Each row is a point on a landscape with many valleys, with its height.
A ball rolls from a point to the lowest of its 2 nearest points, and stops where none of them is lower. Distance is the straight distance between rows; heights are no part of it.
bosi h=37.8: [115  61 122 159 177 147 136 138  89 137 175 105 153  86 156 122  77  91
 101 150 102 126 136 135  91]
riv h=43.4: [137 109 107 177 146 110 127 137 132 133  90 139 151  76 103  94 135 151
  96 159 179 126 187 187 159]
Sezub h=55.1: [ 99 138  88 116 150 114 119 105 171  90 111 182  97 127 121 140 102 132
 190  98 147 143 135  87  70]
Zeraf h=78.6: [ 99  69 139 138 128 144 130 206  99 151 209 110 171  93 100 119 101  78
 120 164 114 111  93 137 140]
Maru h=31.3: [138 125 156 162 150 136 136 166 124 132 131  97 156 162  71 132 137 136
 116 163 124  90 132 181 147]
zer h=70.6: [191  83  99 103 165 113 140  95  86 117 119  61 108 182 121 137 135 133
 119 141 111 155 108 155  89]
tavob h=51.8: [ 79 144 132  98 134 108 116  94 150  73  80 192  85 129 126 129 103 159
 176  73 169 132 136  89  96]
taze h=71.6: [145 134  97  84 102  99 133 149  92 103 144 142  91 161 131 201 119 126
 158 116  90 159 103  77 133]
girum h=53.2: [122 156 102 141  71 114 127 122 113  93 117 161  93 140 135 130 143 148
 122 111  61 138 143  99 173]
duvel h=55.5: [145 165 124 131  80 121 121 114 200 158 195 143 134 127 202 102 173 110
 163 110 138 105 125 125 114]
Dizis h=64.1: [175 147 109 135 138 121 150  98 155 109  49 125 113 139 100 103 126 179
 159 108 114 129 155 161 120]
Lof h=50.7: [143  64 104 135 126 114 118 137  60 148 179 107 117  91 121 131  66 117
 139 114  70 128  92  95 133]
pup h=66.3: [161 162  72 120 160 113 170  98 167  93  64 108 104 121 122  98 117 138
 147  90 140 141 110 162 125]
devi h=18.0: [ 84 102 136  99 152 143  99 122 116 151 175 115 155 115 106 178 133 108
 142 153 102 163 122  90 123]
kaler h=77.0: [ 92 111 144 137 105 134 147 216  96 133 180 128 176 127 144 124 136  71
 111 184 157 120  91 169 134]
didul h=45.6: [ 97  99 152 152 205 186 186 165 140 109 125  95 160 118 157 123 108 108
 106 161 126 148 163 179  95]
mib h=33.9: [ 90 138 202 131 169 161 134 144 126 111  79 119 157 103 120 133 125 171
  88 132 174 129 171 179 113]
Ruva h=59.0: [124 110 144 117  66 161 133 177 166 167 221  93 137  71 160 103 124  91
 141 112 127 125  82 153 137]
Kaz h=43.5: [114 160 119 152 136 128 148 113 162 101  71 117 128  83 170  87 113 130
  64 104 161 112 139 187 152]
sor h=45.0: [ 70 152 131 109 132 143 107  90 164  90  97 134  92 116 160 134 114 128
  98  79 146 164 122 124 131]
samu h=73.0: [138 147  96 115  93  96 132 156 101 141 147 138  97 144 125 182 139  96
 130 125 126 128  67  84 148]
nenak h=83.2: [151 147  79 155  80 125 131 138 163 151 155 145 131 115 119  95 142 100
 163 131 104 116 119 125 177]
peda h=28.4: [120 137 157 105 160 121 121  80 101 123 116 123 115 175 125 168 146 133
 120 127 130 127 116  96  67]
tem h=38.3: [118 161 182 104 179 117 129  99 132 111  61 107 149 129 120 119 136 174
  88 113 180 114 143 160  99]
tir h=75.6: [117 146 133 133 104 119 143 195  78 153 171 127 136 128 112 139 136  79
 100 157 172  92  60 150 138]
pera h=58.1: [ 86 132  95 124 110 111 110 108 175  82 144 184  78 130 174 129 100 105
 163  97 114 139 121  62  91]
fikuz h=52.9: [178  67  88 121 199 169 182 105 116 164 127  91 142 128  87  98 136 126
 158 125 132 161 152 157 115]
kaza h=72.6: [152  76 100 140 146 128 137 128  84 124 157  89 119 164 107 136 140  99
  92 162  95 141 122 155 131]
bom h=17.9: [ 80 158 149 138  81 142 139 176 117 123 133 150 160  83 181  92 142 116
  85 134 186 117 126 186 152]
kol h=18.2: [ 98 134 165 167 114  85  81 115 101 121 102 170 101 124 109 147 125 169
  92 135 134  92 136 107 118]
Kovi h=49.9: [135 161 119 142  91  84 121 117 113  82  71 176  83 157 147 133 126 177
  98  86 110 111 138  96 163]
muzo h=60.9: [111 107 117 136  92 144 114 154 150 161 196 118 130  48 145 103  84  91
 155 118 109 120  84 104 120]
Gagi h=12.1: [ 85 189 150 113 110 131 125 149 144 134 106 138 157 100 156 113 130 121
  90 106 212 117 113 162 166]
sese h=40.0: [112 143 125 174 113 117 125 128  99 123 163 152 123 133 141 125 140 107
  96 147  59  88 112  69 127]
galup h=42.0: [165 152 123  89 106  92 116 148 153 119  75 129 136 157  78 167 119 191
 200 117 155 141 153 149 175]
laz h=40.6: [130 142 113 144 173 114 129 140 169 130  95 105 153 104 105 112 133 139
 114 140 193 131 146 187 157]
Kudak h=69.1: [168  70 101 106 177 146 149  82  92 119 121  58 106 147 149 137  90 129
 120 104 100 170 121 153 101]
Doto h=48.9: [ 77 141 137 108 132 107 110  88 121  86 122 175  94 173 154 152 167 125
  96 106 131 138 129  52 143]
kebis h=67.6: [156 137  80 108 155 138 156  99 147  92  99  75 107 154 141 138 108 116
 137  92  99 160 113 140 126]
gimup h=74.3: [162 145 106 144 115  99 152 173  84 152 170 114 112 155 133 146 142  74
  93 140 144  87  54 115 143]
gibu h=20.8: [121  99 134 100 159 152 137  84  47 151 178 128 176 112 149 123 122 131
 130 111  69 144 145  75 128]
mev h=26.9: [104 121 168 166 143  97  84 104 127 124  75 153 148 103 114 128 105 192
  89 134 174  94 181 136 120]
Dus h=81.5: [130 147 115 163 132 165 149 171 186 159 132 129 161  85  91  88 136 125
 141 124 140 114 160 160 203]
Vuri h=17.2: [166 142 195 127 119 131  88 112 162 132  73 105 129 176 110 144 127 188
 141 136 104 110 157 142 125]
zuvup h=56.5: [152 139 120 129  84 121 133 129 115  91 105 155  90 157 116 132 124 167
 162 116  40 124 163 104 131]
Fab h=23.3: [ 89 116 132 113 134 126 102 146 128 154 183 105 138 115 121 184 115  71
 127 148 138 144  80 111 130]
gotur h=29.4: [110 132 185 126 163 126  96 157 152 133  87  95 180 128  99 174 106 184
 100 141 184 117 171 166 161]
bolib h=33.8: [120  89 100 167 158 137 141 114 107 126 166 122 125  88 182 109  98  63
  92 151 137 117 118 152  74]
gamin h=5.9: [166  95 140  98 137 134 125  91  45 154 149 135 142 150 149 133 113 154
 163 116  72 132 142  57  87]
Bil h=80.7: [ 93 111 153 139 134 182 141 202 181 146 171  99 162  91  92 116 120 102
 125 153 119 126 144 152 185]
Vid h=21.0: [132 173 106 108 114 129 127 132 185 141 130  98 127 138 156 135 137  98
 131 113 163 138  99 150 177]
Kiv h=59.7: [161 109 207  90  94 181 102 113 119 182 108 117 129 138 109 123 119 151
 170 148 106 139 131 110  80]
pemut h=50.8: [143 107  85 127 179 173 175 136 147 149 154  90 156 125 114 100 136  85
 134 123 148 150 125 161 145]
Bedut h=70.0: [157 148  82 106 100  93 135 156 145 101 136 132 117 187 116 184 135 115
 180 144  82 146 134 108 174]
Sunek h=28.3: [179 139 161  62  83  92  95 128 147  82  54 165  91 165 126 137 108 200
 174 127 165 137 166 124  77]
zuzet h=37.4: [184 150 146  81 119  82 109 122 144 120  46 139 129 151  90 133 117 212
 193 122 174 125 149 145 114]
fera h=31.4: [131  90 136 113 146 177 124 123 134 158 135  95 119 107  74 144 121 157
 171 128 104 168 140 135 114]
tev h=53.5: [134 179  95 128  98 109 127 101 186 130 156 185 120 146 198  95 163 100
 159 100 146 113 120  84 115]
gesu h=46.0: [ 71 154 143 131 151 107  98  92 164 105 145 179 129 164 172 135 167  95
 102 127 158 109 137  67 136]
valu h=37.3: [134 160 120 125 169  83 108 102 151 110  73 107 149 151 115 133 139 162
 109 133 175 126 137 147 140]
nub h=77.4: [151 120 105  91 106 134 159 118  25 166 141 123 122 139  88 140 161 142
 133 115 108 145 100 103 133]
Kep h=22.6: [ 96 149  96 109 130 159 148 103  95 136 152 133 148 108 170 112 144  84
  94 115 146 159 116 130 129]
Bimet h=60.6: [168 141 138 109 110 155 145  97 113 123  91 129 115 161 103 126 128 167
 175 103  87 132 141 122  97]
vemot h=36.7: [150 108 123 164 159 126 164 168  96 138 144 112 146 162  65 105 139 105
 112 167 141  78 103 174 106]
buro h=49.3: [141 105  95 118 152 182 178 162 161 134 171  82 161 117 179  90 140  66
 109 129 150 156 132 178 151]
gafez h=16.2: [136 133 201  91  88 100  85 110 122 104  67 169  86 184 135 145 119 203
 142 106 146 111 152  89 105]
darut h=47.8: [102 110 125 138 163 174 169 167 148 110 142  94 150 107 185 112 112  78
  90 149 155 150 131 192 119]
Bolo h=84.0: [130 160 108 153  47 102  93 160 182 146 167 143 122  96 149 108 139 114
 150 129 104 113 114 118 200]
sipu h=28.0: [101 111  98 112 134 168 159 116  61 147 166 127 168  88 146 100 142  98
 106 121  97 157 134 118 143]
dor h=47.7: [135 121 162 107 139 158 146  95  70 144  99 112 123 114  87 122 145 152
 119 130 148 139 123 161  73]
lideb h=41.1: [134 110 166 121 125 137 115  63 114 135  70 159  96 100 106 108 147 176
 139 131 148 142 154 135  56]
reven h=50.2: [197  76 160 130  99 130 112 137 128 150  99 103  95 155  57 117 144 165
 155 157 125 133 127 181 118]
Gubup h=57.4: [142 148 144 117  65 120 118 156 177 172 216 102 136 127 178 131 148  84
 152 132 116  95  84 128 143]
Pem h=38.9: [ 78 124 141 170 158 151 123 110 183 131 108 172 129  49 124 105 123 141
 113 131 144 134 181 126 116]
dumaf h=55.6: [194  85 175  92  82 171  98 116 115 167  93  99  98 152 111 110 132 138
 153 171 127 168 120 143  91]
turu h=48.2: [103 144 142 107 138 120 115  85 159  85  57 145  84 126 128 125 106 185
 135  75 150 145 141 123 106]
Pova h=60.3: [ 97 138 108 146 104 139 116 111 177 104 144 144  94 115 173 121  71 101
 142  89  89 124 108  92 107]
Vagob h=42.1: [127  66 148 153 193 183 184 147  89 133 135  90 150 109 144 109  72 112
 110 129 106 110 144 174  86]
vuni h=46.1: [193  94 141 104  88 114 102 158 150 124  87 111  93 166  60 145 121 181
 190 141 124 161 148 169 146]
boke h=34.3: [107 141 130 161 135 131 141 122  78 111 158 147 136 130 179 115 138  90
  57 151  97  96 117  98 102]
sosal h=17.5: [ 84 169 120  90 128 151 124 130 152 144 138 122 133 104 138 143 151  98
 117 115 181 165 117 141 169]
gur h=42.2: [ 45 125 147 143 138 148  95  97 172 103 138 161 122  85 159 121 126 112
  94 126 141 147 158 110 124]
Nuv h=63.7: [136 111  87 123 101 108 120 138 106 170 204 146 156  80 147 113  98  84
 184 120 111 115  80  55 123]
zogid h=79.9: [ 97  67 164 120 145 180 143 201 124 141 181  86 169  95  81 131 121 112
 121 151 105 144 133 153 158]
Tenus h=20.1: [160 194 107 117 118  83 123 127 176 132 136 108 138 155 184 120 171 100
 110 132 188 111  95 155 162]
sez h=49.7: [ 82 149 117 139 126 135 128  89 147 117 161 186 135 136 182  85 156  90
 114 109 123 105 129  61 120]
vav h=26.3: [130 141 136 123 107  72 112 150 106 122 132 208 105 151 102 178 166 147
 156 139 100 112 126  25 129]
kefi h=25.5: [133  64 134  92 167 166 109 118 115 171 174  94 158 115 102 157 115 137
 187 137  87 176 152  98 117]
Zibup h=34.1: [110 118 158 149 157 136 111  94 145 139  78 167 118  69  87 112 133 182
 129 129 165 141 185 145  95]
muto h=62.2: [131 146  95 159  95 138 131 133 163 108 117 111  80 125 143 128  73 107
 132  92  83 117  89 141 143]
poko h=74.1: [128 103 102 129 133 117 139 144  63 136 168 116 142 146  92 135 185  99
  96 183 135 148 121 142 145]
Pasi h=75.7: [135 144 121 103 117 127 135 128  72 145 122 121 140 149  73 144 192 139
 125 139 136 149 133 139 170]
zar h=63.8: [143 103 111 167 130 154 157 145 147 122 126  78  96 124 107 115  79 113
 105 107  82 109 101 191 133]
Sito h=47.3: [127 167 124 147 115  69 107 105 140  92  68 154 127 157 152 124 111 174
  80  84 154  85 140 106 165]
Vuga h=68.3: [157 132  76 129 130 114 138 142 145 127 157 148 142 167 103 157 132 115
 214 148  65 132 141  91 140]
pabom h=66.2: [147 108  69 123 131 122 128 137 127 158 195 127 157 128 127 137 115  84
 192 135  89 139 106  79 154]
nin h=28.9: [107 176 147 169 143 107 138 130 125 103 126 146 147 151 179 119 134  98
  66 147 144  72 113 125 109]
Bos h=82.3: [150 150  91 163 139 134 133 147 183 148 138 134 161 135  90 106 153 110
 169 144 114 113 147 145 185]
kip h=19.0: [113 138 143 131  87  64  74 139  93 123 110 186  99 132 101 170 154 172
 114 128 139 131 139  64 153]
Nud h=19.7: [136 121 144 111 144 121 137  92  49 138 140 161 131 166 128 152 162 137
 116 130  94 122 128  52  88]
porik h=24.4: [144 188 113 159 133  90 138 128 156 119 132 128 138 149 195  96 157  92
  84 151 170  83 105 149 115]
gure h=36.4: [112  77 149 148 164 170 131 126 134 146 132 114 127  77 100 126 134 144
 137 154 107 165 180 142  96]
mokam h=45.8: [126 112 116 150 103 118 129 125  78 119 156 137 107 117 134 137  97 129
 133 115  46 110 100  58 106]
vuvam h=33.2: [128 166 124 101 162  92 122  94 125 112  93 128 127 170 117 158 153 143
 137 127 160 142 117 105 109]
zod h=29.3: [143 138  86 160 118 109 139 123 129 124 154 111 101 125 186 110 128  75
  91 145 146 116  86 150  98]
Rivi h=24.6: [150 137 202 136 124 126  98 142 132 144  91  93 153 165  94 152 130 183
 103 148 145 101 155 177 152]
mufal h=41.0: [113  86 124 159 143 143 140 133 110 127 123 123 122  79  89 106 148 131
 110 161 132 146 166 187 127]
vad h=45.3: [117 156 117 159 107  98 115  98 153 108  72 148 141 105 151  99 102 163
  75  91 169 102 151 146 180]
Gop h=4.3: [146 161 203  98  94 115 110 115 124 117  86 139 102 196 118 175 129 179
 147 114 103  97 119  98 114]

Where does a ball stop that starts at each point below?
Pova -> Zibup
tem -> Gop
laz -> gamin
darut -> Tenus
Lof -> Tenus
dumaf -> Gop
zogid -> gesu
muzo -> gesu
Bolo -> gesu

Call two points neighbours if one is among the 2 nearest of the other. Go from one point of each pair to the other, from neighbour to neighbour, staying as low as possible. Name the highest point that can't be avoided.
devi / gamin -> riv
Gagi / Gop -> tem
gamin / Gagi -> sipu
Gagi / Tenus -> Vid

For each start below, name every point that the ball comes to, in order.
riv -> laz valu vuvam peda Nud gamin
muto -> Pova pera Sezub tavob turu sor gur Pem Zibup
pemut -> buro darut didul Vagob bosi bolib zod porik Tenus
